Each row is a point on a tangle of strands that fork, close into loops and nearly touch. The rows are in no order.
(in the rows, 128 means zero)
Two points are linked if the straight distance between their rows is under 206.
Bem: [ 69 131 129 121 164 101 136 108 109 133  79 126 127 115 129 109 122 108
 133 119 153 127 149 171 140 106 147 130 124  80 191 164 105 139  93 145
 135 121 106 171 135 160 112 186  97  84 146 158  97 135 137 136 132 126
  95 131  87 153 134 124 128 129]
Maz: [136 116 166 143 129 109  92 162 173  83 163 132 165 100 178 108 125 179
 109 137 121 189 132  97 100 110 121 147 109 148 201 148 121 107 171 169
 105 168 104 141 130 121 129 147 103 136 139 153 161  89 142 119 160 116
  81 116 103 134 148 140 129 160]
Zuze: [134 133  93 113 143 120 141  86  89 128  89 144 136 106 137 133 145  97
 120 158 105 118 130 159 153 148 113 128 181 133 115  89 138 181 103  88
 182 129 148 146 123 109 125 102 102 156 133 124 112 138 138 118 116 110
 169 134 128 110 152 119 135 114]
Gope: [128 115 145  80 169 110 139  83 124 103 126 141 142 132 135 143 146  74
 133 162 119 132 127 138 140 125 107 135 195  91 130 121  97 177  80 118
 207 142  88 211 132 131 153  82  86 146 162 139 117 135 141 127  96 113
 128 108 102 125 175 153 147 102]
vena: [ 94  93 132 115 150 152 127 122 108 212 117 116 196  92 155 147 127 195
  84 139 139 142 131 136 157  74 135 134 107 145 180 141 156 183 125 138
 140 112 122 194 124 136 121 136 133 105 118 130 101 117 122 141 162 130
 112 138 105 195 153 144 141 112]
tegi: [128 132 152 102 162 129  94  94  54 129  86 154 102 116 105 156 141  69
 148  91 158 120 186 153 129 123 181 148 189 123 120 128 108 121 145 120
 120 161 127 171 168  83 148 121  89 140 164 147 127 141 218  92 121 131
 101 102 135  92 124 118 151 113]
Sezuv: [162 117 120 147 113 134 129 134 105 148  98 112 136  91 100 143 138  83
 136 105 131 117 121 114 134 120 156 143 109 172  80 102 154  72 169 103
  88 149 157  57 136  81 117 164 162 151  80 122 130 115 155  86 140 131
 147 148 151 114 129 119 148 138]
tem: [118 122 168 172 142 126  70 146 137 123 152 138  86  71 113 123 107 141
 132 138 118 130 126  94 117 169 125  76 126 193 119  89 119  90 153 176
 115 152  99 182 137 111 146 177 128 173 147 156 141 124 200 152 151 162
  91 147 156  84 148 122 162 146]
tet: [139 140 114 135 107 124 156 115 181  90 163 149 127 136 116  91 109  79
 179  93 149  53  77 124 153 128 156 109 118  71 128 142  98 107 147  81
 126 119 118  50 140 123  93  97 139 150 139  87  98 141 110 106 124  94
 139 161 121 134 103 128  90  98]
fub: [160 104 115 131 122 179 115 130  98 248 120  96 158 156 126 134 149 183
  85 135 126 188 172 100  84  88 115 160 111 159 139 106 176 167 135 159
  99 131 134 124 118 119 157 131 176  89 108 124 136 128 108 121 144 158
 178 119 127 205  97 140 172 140]
rulo: [120  94 137 172  94 150  85 174 164 135 182 150  91  93 146  88 104 176
 160  83 187  92 106 130 123 101 146 131  84 112 160 110 122 138 175 152
  79 100 112  66 160 114 121 170 153 127 160 103 110 137 127 125 194 140
 143 166  92 156  90 142 103 118]
rapo: [129 138 109 109 136 107 110 123 174  52 142 158 114 124 153 100 116  82
 142 146 161 137 153 177 163 155 103 102 128 101 213 108  85 132  88 137
 133 154  95 125 129 137 110 116 102 140 157 137 154 107 113 117 109  92
 141 163 150 152 104 115 119 131]
rino: [101  97 139  66 185 133 165  97 106 177  86 108 177 137 149 153 148 143
  77 142 143 177 147 146 141  89 117 153 131 132 177 174 179 160  94 152
 140  95 129 220 112 145 142 114 112 103 123 119 114 102 113 130 128 130
 112 133 111 151 166 133 178 109]
Tepu: [196  81 139 112 112 144 125 135 142 153 105 119 129  89 135 136 128  96
 135 120 111 106 131  91 107  73 138 159 119 113 117  92 140 101 155 101
 104 146 133  60 146 100 113 159 187 124 118 119  88 142 133  92 128 146
 149 164 133 150 110 151 134 144]
fod: [153 119  98 159  97 123 162 136 170 128 142 117 135 156 117 120 167 121
  86 154 130 126  93 123 111 170 106 121 138 168  94 117 140 152  84 133
 141 141 131  68 116 140 115  68 138 171  83 124 152 105  73 128 130 102
 149 181 156 166 103 145 149 153]
Bulik: [149  93 152 150 105 147 109 124 107 128 145 152  93  83  84 102  93 104
 189  65 172  44 101 105 119  77 178  89 120 107 150 124  83 111 166 110
  87  93  96  97 171 104 121 128 151 139 150  94  52 164 180 131 152 132
 108 177 118  91  76 149 102  75]
kuv: [159 172 106 168  72 143 111 109 146 108 151 143 102 189 138 127 133 153
  92 143  88 157 123 125  74 179  69 130 159 134  58  98 136 159 142 106
 142 108 181 105  78 164 148  94 109 131 131 130 157 167  93 165  79 153
 168  66 132  94 136 110 109 143]
pupu: [117 128 160 108 125 154  89  55 106 124 134 167  87 107 130 108 125 108
 145  80 141  69 131 140  93 109 153 125 181  81 103 113  71 167 187  55
 156 124 115 119 125  96 129 141  79 128 185 127  89 179 176 145 113 134
 111  78 100 118 121 148 103  97]
livu: [167 126  95 112 109 158 153 157  59 151  81  87 153  71 109 179 122 109
 124 134 101 115 118 124 155  93 165 150  86 139 105 162 150  82 163  97
  93 147 161 101 133 116 151 171 153 161  85 148 112  77 139 108 198 149
 116 165 123  95 125 125 122 132]
kobu: [131 143 114 104 131 178 145 163 123 139 158 101  91 187 135 126 146 126
 142  99 136  93 139 126 156 161 126 148 100 104  70 135 155  99 139 163
  87  70 139 122 118 166 165  82 201  85 146 101 162 163  81 102 116 181
 185  68 154 147 106  84 125 117]
geve: [107 120 139  80 102 138 150 111  87 168 103 134 152 109 126 119  95 120
 130  78  98  96 102 102 152  79 143 125 151  94  79 164 183 135 191 101
 113  74 154 149 153 152 114 127 156  91 143  88  66 153 137 109 106 171
 117 109  85  98 155 127 111 100]
Pim: [156 132  98  84 141 143 149 122  97  99  96 134 174 140 132 153 153  94
 135 151 108 115 103 122 170 135 138 127 135 152 135 112 111 113  70  91
 184 167 127 127 134 104 130  69 113 140 100 135 144 109 129 114 129 105
 145 116 157 101 141 133 133 118]
tuzo: [155 178  80  98  90 144 151 137  76 185  99 113 111 167  93 130 113 122
 121  82 148 139 150 108 125 110 136 132 117 138  88 166 168 107 176 139
  60  85 172 116 120 133 183 116 141 102 122 158 142 115 133 128 148 158
 128 112 105 137  69 141 113 108]
bugov: [ 60 157 105 197 161  87 112 125 101 104 128 151 100 230 122 129 145 159
 114  77 164 158 176 147  80 149 129 161 134 118 137 131 136 152 139 137
  96 131 168 134 114 161 128 188  61  91 159 139 176 164 122 144  94 109
 107  50 135 112 153 102 118 154]
nevuk: [136 151  95  94 154 166  94 155 138 123 147 143 132 105 165 128 106 115
 140 163 168 139 147 172 176 134 101 138 126 131 225 107  86 133 114 126
 158 176  98 126 133  98 141 151 115 134 130 144 149 102 140 131 159  88
 175 153 141 174  94 110 116 144]
razu: [ 92 161 113 158 145 137 133 178 116 112 174 120  75 232 124 135 128 143
 155  95 171 108 138 142 141 204 142 123 116 157  72 130 146  97 138 197
  70  89 148 133 130 163 156  72 152 101 143  92 192 154  86 108  98 143
 161  41 190 113 125  75 122 149]
suli: [ 80 173  87 175 151 141 109 160 119 129 168 132  75 236 143 122 140 149
 127  64 197 137 165 164 115 175 146 147 118 154 109 118 156 136 148 160
  86  93 158 117 120 133 141 145 109  98 154 101 178 152 112 126 108 120
 151  51 147 141 125  82 111 149]
Rizu: [154 120 162 107 119 127 139 173 151 151 148  90 189 109 161 123 119 196
 112 186  74 191 126  77 140 112  99 158 100 117 173 155 132  75 113 141
 138 125 116 147 121 151 142 156 178 112  92 134 144 115  95 136 148 167
 145 103 107 149 157 144 120 146]
Bap: [150 157 123 103 111 149 168 142 116 148 138 106 197 119 164 132 125 173
  79 150 107 170 108 107 135 125  89 130 118 182 149 174 163 160 147 133
 150 106 146 159 109 142 136  71 100 141  91 110 131  84  98 153 145  93
 140 105 100 119 151 138 119 115]
lozo: [164 104 175  98 146 120 153  94 152 102 156 111 146 136  83 126 115  92
 204 123 124  54  91  81 158 134 183  87 119 106  95 131  87  71  74 100
 130 143  97 104 166 125 106  90 195 145 147  97 118 162 149 105  85 114
 102 126 189  85 135 132 135 112]
gesit: [122  87 118 104 203 151 118 142  96 166 113 105 190  93 165 150 163 181
 102 184 125 136 124 135 186 134 135 126 119 195 183  79 157 151  75 141
 120 139 108 175 132 114 122 103 168 125 112 130 149 119 106 116 161 134
 158 153 191 165 166  84 177 117]
biru: [141 154  85 142  92 181  92  81 106 155 132  97  88 212  77 132 160 162
  94 120 130  86 143  61  58 146 139  94 105 113  49 101  73 130 109 111
 118 138 141  68  81 133 170 111 171 113 128 150 144 178  84 140 103 193
 146  93 153 152  83 133 122 170]
Sirar: [131 139 147  89 138 155  61 101  87  96 114 171 110  84 142 119 120  98
 149 100 139 102 150 138 137 126 147 109 185  97 142 105 103 162 164 111
 136 145 111 144 143  84 126 116  95 145 185 152 103 142 199  97 116 120
 130 109 118  84 111 135 105 101]
nafeg: [151 111 162 123 111 154  95 170 170 159 195 161 107  91 147  95  66 154
 195 112 179  74 128 158 167 108 106 101  73 101 200 106 103 141 150 178
  93  98  77 117 179 121 115 155 185 107 175 103  96 140 150 157 194 123
 143 163 116 149  65 143  95 104]
bonun: [ 98 130 143 115 181 156  91 137  53 166  94 128 124  74 108 143 119 124
 151  61 171 128 184 146 166 107 196 120 168 170 146 156 121 133 172 118
  87 145 120 186 162  77 141 162 101 123 169 150 124 109 228 118 153 151
  65 103 120  98 145  98 137 121]
mif: [144  96 187 108 134 125 143 142 186 119 166 133 131  84 160 102 109 117
 156 142 121  98 102 131 146 116 122 137 125  84 151 153 124 112 128 118
 161 115  84 147 145 124  91 164 157 143 150  96 110 135 123 105 130 113
 147 144 112 143 139 147 128 144]
zik: [145 103 140 135 108 155  79 164 139 123 140 142 124  60 154  98  94 195
 120  99 122 133 129 123 136  76 116 156  99 105 163 128 128 139 204 137
  93 121 120  94 140 131 143 193 134 122 164 133 122 131 153 132 185 171
 133 119  74 119 105 148  89 111]
Taso: [119 111 130 171 153  90 131 147 165  99 121 126 136 125 137 128 152 117
 124 170  76 180 148 138 115 162  98 141 128 146 119  89 163  98 115 169
 126 137 154 144 129 136 102 153 114 142 125 127 140 125 135 127  99 131
 136 149 164  97 174  92 149 156]
fise: [185 145 127 117  68 138 168 158 155 155 128  98 180 123 138 127 121 157
  96 168  75 199 123  88 133 138  81 151 129 161 124 156 169  98 133 143
 141  99 165 128 116 143 117 108 169 127  61 129 123 112  99 149 119 139
 163 111 137 111 152 125 116 132]
nafa: [126 127 175 175 119  93 131 114 105 126 140 143 120 173 106 152 124 144
 135 103 131 115 103  86 100 149 185  92 145 185  92 149 107 126 102 102
 140 137 133 146 141 111  92 121  90 133  83 132 129 129 179 146  90  63
  71  86 144  88 165 139 126 148]
nopon: [100 162 124 159 137 104 145 151 147  78 143 123 142 142 164 118 135 146
 108 146  97 195 132 154  89 137  96 192 143  98 160 174 129 142 150 110
 172 147 139 167  73 132 160 161  34 140 136 150 163 101 128 183 135  91
 117  79  84  91 172 121 141 118]
ruzo: [168 115 123  98 102 119 149 107 165 102 135 111 136 127  86 107  97  67
 187 111 114  43  89 107 156 139 150  87 109  55 100 121  71  86  96  89
 145 129 103  44 166 136 111 107 205 144 146  87 102 178 121 108  89 154
 132 150 157 117 112 143 113 106]
poto: [153 122 153 106 129 151 101 161 162 131 173 133 112  66 130 109  57 136
 208 138 141  65 124 148 178 112 140 120  75  76 190 111  57  83 109 138
 126 114  81 105 162 124 111 211 206 110 149 125 107 151 170 151 166 149
 140 153 141 136  75 133  96 127]
pep: [114 153 117 168  60 127 113 100 143 108 119 147 123 173 141 111 133 185
  60 138 116 132  90  97  99 148  74  92 143 129 126 101 105 180 105  95
 156 106 166  82  77 160  99  99 124  99 117 155 149 164  74 166  86 136
 148 113 126 148 124 110  82 129]
Neras: [124 120 163 123  77 107 110 109 199  66 164 167  95  94 133  67  96  88
 192 110 134  76  71 153 120 112 135 112 133  44 170 124  57 101 168  98
 163 129  84  63 121 133  96 143 125 137 175 110 106 149 139 130 123 108
 109 159  78 116 114 153  90 108]
pif: [142 161  72  71 144 143 163 139 123  74 122 101 157 140 147 147 133 106
 147 188 118 149 114 162 209 170  89 119 137 157 176 127 124 106  70 120
 189 147 139 162  97 138 156  74  89 156 116 125 165  98 112 139 135  84
 168 114 162 105 145  90 116 103]
reko: [ 27 125 146 130 188 105 136 114  82 185  97 128 115 142 121 161 143 103
 159  87 173 125 178 177 139 127 198 163 146 109  93 145 184 160 120 139
 107 131 125 209 157 139 118 182 102  99 147 118 135 149 168 111 109 126
  94  98 131 131 156 111 150 112]
Negi: [124 147 144 100 102 118 148 106 125 159 120 126 102 107 125 127 106  85
 157 111  98 122 126 141 132 121 110 141 146  95  43 140 169 140 173 124
 143  86 149 162 142 155 133 135 140 112 145  96 102 149 150 127 110 151
 133 109  71  71 149 129 126 112]
Dapi: [ 70 105 130 114 170 138 106 129  94  97 160 115 126 108 139 142 145 152
 123 133 150  74 119 127 154 125 137 122 124  87 113 123  88 121 137 148
 114 169  87 183 124 144 178  95 100 158 190 148 139 125 124 114 159 158
  91 105 121 130 121 109 141 118]
Zala: [107  76 128 108 159 142 153 128 128 189 130 112 187  94 133 172 135 184
  95 179 134 102 115 129 183 106 119 117  89 163 147 125 146 173  73 146
 129 107 103 175 125 143 113  95 169 122 115 126 104 125  91 127 158 148
 129 192 146 186 122 145 147 106]
vunok: [114 116 166 115 176  87 158  90 120  78 147 137 150 147 147 155 144 108
 133 148 117 130 137 128 106 120 146 167 175 114 104 170  99 156 104  98
 189 159 108 185 126 120 140  66  57 158 134 131 124 142 152 134 100  70
  77  71  95  69 193 144 149 116]
loket: [139 140  95 161 133 128 110 118  85 132  81 121 130 150 119 128 156 138
  85 110 146 159 143  95 104 116 154 134 128 182 131 110 137 123 167 106
  96 147 153  74 123  92 120 142 104 123  93 153 147 113 139 128 139 129
 121 116 136 136 131 119 133 145]
zapi: [121 126  85 185 105 104 139 138 162  86 131 108 104 198 111 140 188 113
 102 143 129 133 112 114  61 138 120 143 124 139  61 116 127 136 118 131
 118 145 140  46  86 144 152 103 114 162 107 116 148 124  46 119 122 105
 139 151 142 146 122 143 155 159]
dakov: [134 160 121 152 130 126 115  93 146 118 117 135 125 178 139 126 166 141
 103 171  73 205 154 143  71 133  62 175 151 119  92  88 182 180 141 120
 140 102 174 129  61 173 161  96 115 118 131 131 142 148  87 148  75 172
 169  87 121 105 152 101 156 129]
sen: [124 136 135  85 120 157 113  77  81 167 109 132 134 105 129 101 126 142
 135  80 123  86 125 107 113  66 156 138 151  98 102 126 118 169 196  46
 147  85 141 102 141 119 121 115 116  88 155 118  76 172 153 133 119 179
 126  53  91 124 116 148 108  90]
nilom: [154 117 133 102 156 150 106 111  93 106 117 112 151  68 134 162 143 112
 171 148  92  71 123 105 157  96 166 130 114  96 103  95  85  99 121  62
 148 178  95 119 130 102 159 172 146 163 150 156 118 139 166 115 159 173
 110 127 138  95 156 127 140 125]
tof: [155 140  90 120 100 148 137 137 112 229  98 123 112 170  92 124 112 135
  94  98 142 161 182 124 120  84 100 129  92 129 117 120 151 141 141 170
  72  88 146 142 133 139 174 145 156  88 106 147 133 112 115 123 145 176
 151 140  92 176  55 152 129 110]
luvi: [126 148 117 153 110 128 120 135 154  96 156 123 107  97 105 118 108 136
 129 144 118  92  84 121 116 137 113  92 103 122 128 110  71 116 103 112
 152 147 117  71 126 122 105 183 139 155 115 155 121 135 130 147 144 135
 120 176 124 138 101 135 112 145]
dit: [129 160 101  87 154 129 147 148 114  79 116  77 154 143 151 138 130 120
 117 173 139 181 141 154 181 134  91 135 114 167 208 163 118  88  97 166
 142 146 118 164 108 130 167  96  63 144 111 162 159  57  98 131 146  89
 146 138 136 129 131 122 135 131]
Puze: [150  99 152 135 105 151  91 161 108 180 123 140 143  52 134 143  89 180
 139 124 115 106 138 109 173  77 106 128  95 130 128 103 151 141 161 146
  60 115 107 152 157 117 143 175 181 120 155 129  95 138 161 130 184 205
 121 174 105 131 103 157 108  94]
parum: [167 103 129 121 105 143 115 137 100 194  95 141 144  58 119 151 102 129
 142 111 119  87 132 121 159  76 126 114 105 145 134  83 152 131 131 128
  89  97 129 106 187 103  98 168 203 113 115 133  68 147 150 123 147 167
 129 181 132 151 109 137 109 125]
Tufas: [127  75 148 195 108 163 104 142 153 162 155 162  97  84  98  97 104 150
 157  79 178  55 101 100 126 102 187  94  96 141 136  98 107 153 177 116
  68  79 104  49 164 109  90 146 172 142 154 111  73 158 139 123 172 133
 134 191 120 141  91 149 107  90]
gosu: [106 147 122 131 103 158 105  81  99 154 100 127 132 178 121 112 127 195
  42 127 124 143 133  93  91 103 108  96 118 130 144 104 103 186 104  89
 135  99 142 105  77 155 123 131 131  85 115 166 126 158  96 176 100 177
 117 107 113 168 102 134 122 117]
Romoz: [141  96 199 113 106 110 102 141 210 102 151 160 122  94 156  74  87 105
 174 127 109 126 114 140  92  93 117 173 133  43 178 149  95  93 166 130
 158 130 119  99 146 116 102 198 137 109 174  97 124 128 160 118 146 104
 132 154  84 118 128 159 106 145]
kuvar: [137 161 102 130 139 163  88  97 124 111 146 112 108 209 106 143 143 140
 128 157 133 104 148  97  73 171 145 115 122 139  83 105  76 107 114  89
 159 170 117 100  99 124 167 103 129 128 123 153 167 168 125 132  93 138
 134  68 185 120 109 126 147 166]
vodad: [ 76 105 123 107 134  60 140 101 121 102  72 159 117  89 135 126 138  75
 117 113 140 156 130 185 121  86 142 167 141  57 144 190 133 137 130 146
 117 138 112 152 114 142 108 190  88 107 129 130  80  95 134 111 133 122
  77 151  81 137 127 131 143 126]
Radu: [170  80 101 109 129  96 146 136 149  98 130 140 181  78 146 117 147 126
 106 169 143 123  90 128 178  98 111 115 114 140 188 101 101 150  98 102
 128 159 102  60 146 121  84  71 136 183 102 138  96 109  91 137 154  97
 118 217 148 153 108 141  96  97]
kiz: [122  95 174 128 147 132 143 132 177 123 176 126 129  98 140 109 102 119
 198 128 130  66 109 128 160 160 174 103 134 141 120 132 140 115 107 132
 130 126  87 132 173 125  87 127 178 122 139  76 119 151 138 107 101  89
 127 165 169 124 146 134 141 140]
tuge: [131 142 164 145 133  76 139  83 122  99 159 169 139 167 141 142 112 117
 118 152 116 118 122 116  74 136 147 120 175 165  99 146 100 186 109  76
 205 157 117 156 121  98 116 101  55 151 102 158 116 155 166 165  99  74
  98  84 118  71 185 151 131 143]
Zeg: [157 117 100 160  94 127 143 146 139 138 111 138 141  91 119 125 120 149
  88 160 111 120  91 115 155 142  93  93 107 169 125  95 130 133 112 130
 127 120 136  69 123 119 101 114 151 143  81 152 114 102 108 163 152 124
 129 192 131 144 108 141 103 119]
pusuz: [112 128 182 190 121  92 158 138 122 119 151 154 130 147 131 133  95 161
 160  99 119 110  80 105 116 203 158  74 137 207  74 135 138 152 122  99
 158 109 135 131 142 128  66 126 131 127  85 100 119 167 164 161  76  86
 101  94 173  68 195 104 102 142]
puvez: [103 113 132 140 117  72 148 128 148 132  81 148  73 110 143 136 118  53
 176 110  88 128 153 173 103 140 110 169 162  92  40  97 199 156 145 147
 145 108 151 164 130 144 126 144 126 124 142  75 103 127 141 110 107 135
 141 140  93  79 176 115 147 116]
Bizu: [119 154  98 144  94 153 129  97 106 133 127 119  83 204  73 144 161 151
  73  83 142  80 125  81  87 120 136  82 105  99  63 146  73 117 134 122
 100 139 148  83  86 138 163  78 121 123 130 169 144 153  69 152 118 155
 105  93 102 151  72 155 104 122]
tado: [151 124 186 135 117 114 112 184 170 146 151 129 175  68 165  93 103 197
 131 152  86 205 126 101 139 110  83 135 121 142 194 140 137  98 153 179
 128 140 125 188 147 121 116 166 153 112 128 142 150  94 130 128 156 131
 105 116  99 137 147 141 114 130]
rit: [170 100 132 110 173 176  98 130 109 191 130 113 187 125 167 150 166 198
  81 184 119 178 141 110 110 135 121 154 125 201 158  84 166 147 123 130
 108 141 122 126 113  98 142  90 176 126 106 108 145 121 100 108 155 132
 165 133 187 186 136 110 184 135]
res: [103 176 151 150 148  71 138 117 107  69 124 170  86 140  90 120 105  83
 157 117 120 136 135 149 169 196 116  49 175 159 108 109 109 134  55 187
 175 124 132 196 156 149 120 120  90 140 135 166 139 136 180 154  69 105
  87 139 149  59 157 120 133 128]
zopo: [155 118 103  75 111  90 185 112 192  76 129 123 126 158 141 122 136  58
 155 154 126 155 121 169 160 123  74 154 146  66 189 138 139 122  71 124
 167 113 154  88 127 139  91  67 125 127 117  72 146 112  79  98  69  78
 186 151 166 177 122 128  95 116]
bufas: [136 129 117  87 132  85 169 140 157  60 107 139 148 137 159  93 135  68
 145 150 128 191 133 154 188 141  79 129 157  98 227 137 120 123  75 148
 148 143 125 128 147 134  69  58 103 117 119 118 137 109  96 107  86  80
 148 161 164 149 120 120 106 125]
vuma: [105 202  88 123 116 138 128  90  64 130 108 107  78 210  85 139 136 138
  95  69 141  94 125 111  93 137 124  82 134 107  89 186 115 132 146 134
 100  88 172 124  84 164 167  89  73 100 153 164 146 151 105 177  95 143
  99  63  85 122  89 137 106 113]
vurob: [113 177 117 127 104  69 136  98 104  73  70 177  86 123 102 101 108  65
 140 112  98 158 157 164 153 167  83  65 176 120 117 103 152 144 105 169
 154  98 141 178 150 154 107 135 123  91 144 162 109 128 167 139  79 149
  98 142 118  74 141 109 101 122]
bimal: [ 92  74 154 114 167 109 162  99 115 161 118  98 170 145 104 165 174 120
  84 155 138 177 138 109  87  95 143 147 127 135 138 181 165 136  82 144
 110 140 126 196 132 127 148  97 111 131 101 139 121 101  91  99 122 125
 106 140 143 165 148 136 194 162]
kori: [139 146 126  81 144 135 168 148 118 156 151  91 162 146 158 135  98 134
 114 144 170 167 138 131 164 129 111 123 121 161 170 176 142 106 113 174
 148 106 130 166 134 126 154  66 104 119  93 123 135  84  99 138 146  65
 143 136 111 156 113 133 116 113]
kug: [ 61 135 146 152 145 102 107 145 159  71 153 136 140 138 157 103 135 180
 112 136 132 173 135 128  97 131 130 170 132 100 161 178 118 110 145 169
 135 144 121 173 100 164 148 146  88 132 149 136 151 119 115 135 138 129
  98  80  95 123 165 122 120 150]
Gav: [110 112 138 104 182 128 108 110 126 104 169 109 147  95 133 140 147 128
 155 155 101  43 120 112 153 119 163 106 103  93 113 127  51 102 120  82
 163 180  69 159 135 127 156 114 131 166 176 139 135 143 150 131 150 141
  98 113 133 118 130 130 126 124]
tagav: [138 153 132 184  88 159 112 144 155 184 157 130  74 106  98 119 117 155
 118 129 124 104 112 140  96 201 106  73 146 231  54  86 158 165 126 144
 142 121 116 112 121 104 128 115 154 148 103 102 133 123 150 159 117 113
 153 180 156 133 124 151 150 152]
toko: [132 137 169 188 118 135  89 127 126 169 134 133  86 105  89 124 112 156
 115 122 103 156 129  95  77 172 112  82 132 199  60 104 172 114 158 136
 126 104 150 149 118 132 140 142 152 150  96 135 133 138 174 158 116 161
 116 144 140  92 131 147 155 147]
guso: [ 69  90 126 113 117  50 155 112 134 104  55 148  96  92 125 149 139  25
 161 136  92 160 156 209 112 116 108 191 153  54  84 134 197 145 128 169
 132 131 124 195 117 138 115 199 116 125 134 103  99 111 143 103 129 143
 102 170  72 128 154 130 171 144]
vegop: [178 101  87 108 147 101 151 118 120  74  96 125 195 109 129 137 166 126
  99 184 108 130  94  82 175  98 142 119 135 147 171 114 104 112  95  84
 131 186 130  80 141  89  95  44 114 166  95 146 136 114 107 112 148  90
 111 162 186 128 140 132 135 101]
vol: [112 144 121 151 124  92 117 114 126  81  77 163 118 117 130 112 135 118
 107 129 107 173 130 149 156 176  85  80 153 147 141  72 162 139 125 141
 114 126 154 136 143 152  73 143 123 109 136 150 120 121 130 124  89 143
 102 155 140 108 141  84 124 132]
Pufi: [ 96 102 143 182 133 130 113 164 191 125 141 121 103 105 126 124 149 132
 113 138 135 164 125 141  88 154 107 153 113 141 107 113 170 115 126 160
 104 120 127 128 124 132 123 167 146 128 120 120 138  99  94 117 140 121
 128 183 121 152 131 114 158 167]
Dukas: [145  76 106 113 127  87 160  99 102 102  66 119 190 147 116 160 188 108
  70 149 115 164 106  88 125 107 121 133 117 145 140 129 144 105  87 102
 112 157 147  82 124 116  80  69 121 143  84 142 101 107  71 106 108 142
 117 170 184 150 144 119 159 130]
tisi: [122  93 126 127 135 114 168 105 109 136 104 108 178 191 118 165 193 153
  72 143 129 148 127  84  67  90 157 154 124 161 115 174 142 136 107 110
  99 148 141 113 110 123 113  72 128 126  95 122 123 117  67 103 125 114
  99 123 157 166 121 125 180 140]
Gog: [139 163 119 111 127 162 118 153 149 140 157 103  95  96 130 135  88 106
 173 155 143  96 129 162 163 131 141  98 100  88 176 123  61  95  99 125
 173 159 106 125 135 122 143 217 135 132 126 145 132 114 148 151 167 116
 150 161 120 148  89 133 105 151]
mes: [123 224  80 124  94 140 139 161  82 146 126 106  68 183  87 125 118 127
 126  46 147 102 129 141 128 145 140 109 131 122  85 194 152 138 181 142
  81  73 168 109 106 140 177  98  65 114 130 144 158  96 126 155 123 127
 113  75  62 112 102 135  94 100]
reb: [152 138 161 112 104 128 107 152 203 107 158 129 103 140 157  74 110 107
 154 111 131 180 154 142  94 105 112 186 118  71 172 146 121  88 172 169
 135 123 138 132 129 115 151 176 120  97 157 115 161 113 139 106 140 106
 163 103  81 129 108 151 109 149]
Ral: [141 120 116 141 127 145 110 161 176 149 141 129 107 149 150 110 141 124
 110 124 126 182 156 149  77 107 120 181 111 119 152 131 141 108 163 141
 122 121 143 101 118 122 135 182 120 110 135 108 145 105 125 111 138 126
 181 128 105 178 113 145 145 177]
vipo: [115 137  97 130 149 153 110 138  51 144 110 100 132  50  96 188 142 145
 131 132 115  93 139 151 168 130 169 129  93 144  99 107 120  93 129  94
 102 172 133 130 125 117 162 203 141 157 129 171 140  96 149 119 198 192
 107 150 125 108 133 116 132 132]
Vegal: [ 52 130 126 124 162 132 138 113 110 158 117 129 113 148 113 137 139 101
 135  76 170  88 150 164 131 121 171 132 113  99 104 163 148 130 140 139
  92 101 122 158 133 152 118 152 115 106 155 129 125 147 118 105 106 126
 101 107 123 148 103 115 126 126]
fili: [117 116  99 167 125 128 156 127 136 124 135 105 140 189 124 156 176 165
  76 124 142 123 102 105  55 110 163 184 109 135  72 177 158 129 134 107
  92 145 138  72  81 138 144 104  95 145 113 121 134 114  51 108 160 111
 121 111 119 146 140 144 169 142]
ful: [106 154  96 168 162 112 121 117  71 123 102 128 131 188 113 147 134 146
 103 113 145 159 159 153  89 149 145 168 143 159 131 113 129 136 135  89
 133 142 161 145  99 128 131 165  82 113 121 153 154 138 146 138 113 108
 112  62 150 112 150  95 115 139]
vebu: [155 156 121 181 102 149 135 123 200 135 195 162  94 159  99 118 132 138
 114 150 146 118 106 130  94 210 108  76 160 169 107  88 139 172  84 139
 158 147  97  83 132 117 113  73 133 161 101  83 158 123 116 131 107  75
 150 173 165 155 105 143 167 159]
Rigo: [ 89 108 140 150 169 142  66 166 115 105 162 117 101  76 124 147 121 168
 151 110 161 108 127 126 162 160 178  73 132 159 104 131 108 101 145 162
 105 179  91 186 133 124 173 137  97 182 163 152 168 109 185 132 177 148
  79 135 131  86 138 112 129 122]
pani: [160 136 114 109  94 113 205 169 178 106 136  99 125 185 145 117 119  68
 155 164 113 174 131 152 138 152  82 181 126 114 145 160 148  94  97 146
 154 107 170 108 123 138 101 105 141 105  58  77 135 103  75 108  73  74
 204 117 149 149 124 111  98 142]
ruto: [191 148 131  93  90 142 192 157 158 160 105  89 152 135 138 136  92  90
 152 180  67 198 130 132 128 147 113 169 117 135 129 147 166  72 119 144
 161 102 171 111 130 135 117 156 189 110  48  85 126 104 122 121 105 124
 196 127 155 112 134 119 124 143]

A fork is a point with three links, a tip a point with one. Leave the first point through the second and follow the links. Name the first fork or tip that comes.
tof, fub: tisi
Vegal, Bem: bonun
gesit, rit: kuvar
pupu, sen: reko
vebu, tagav: Sezuv
livu, vipo: fod

How many points has the smallest loop of links through each point below? Write - if it is on no loop.
dit: 17
parum: 22
tet: 7
fod: 8
vurob: -
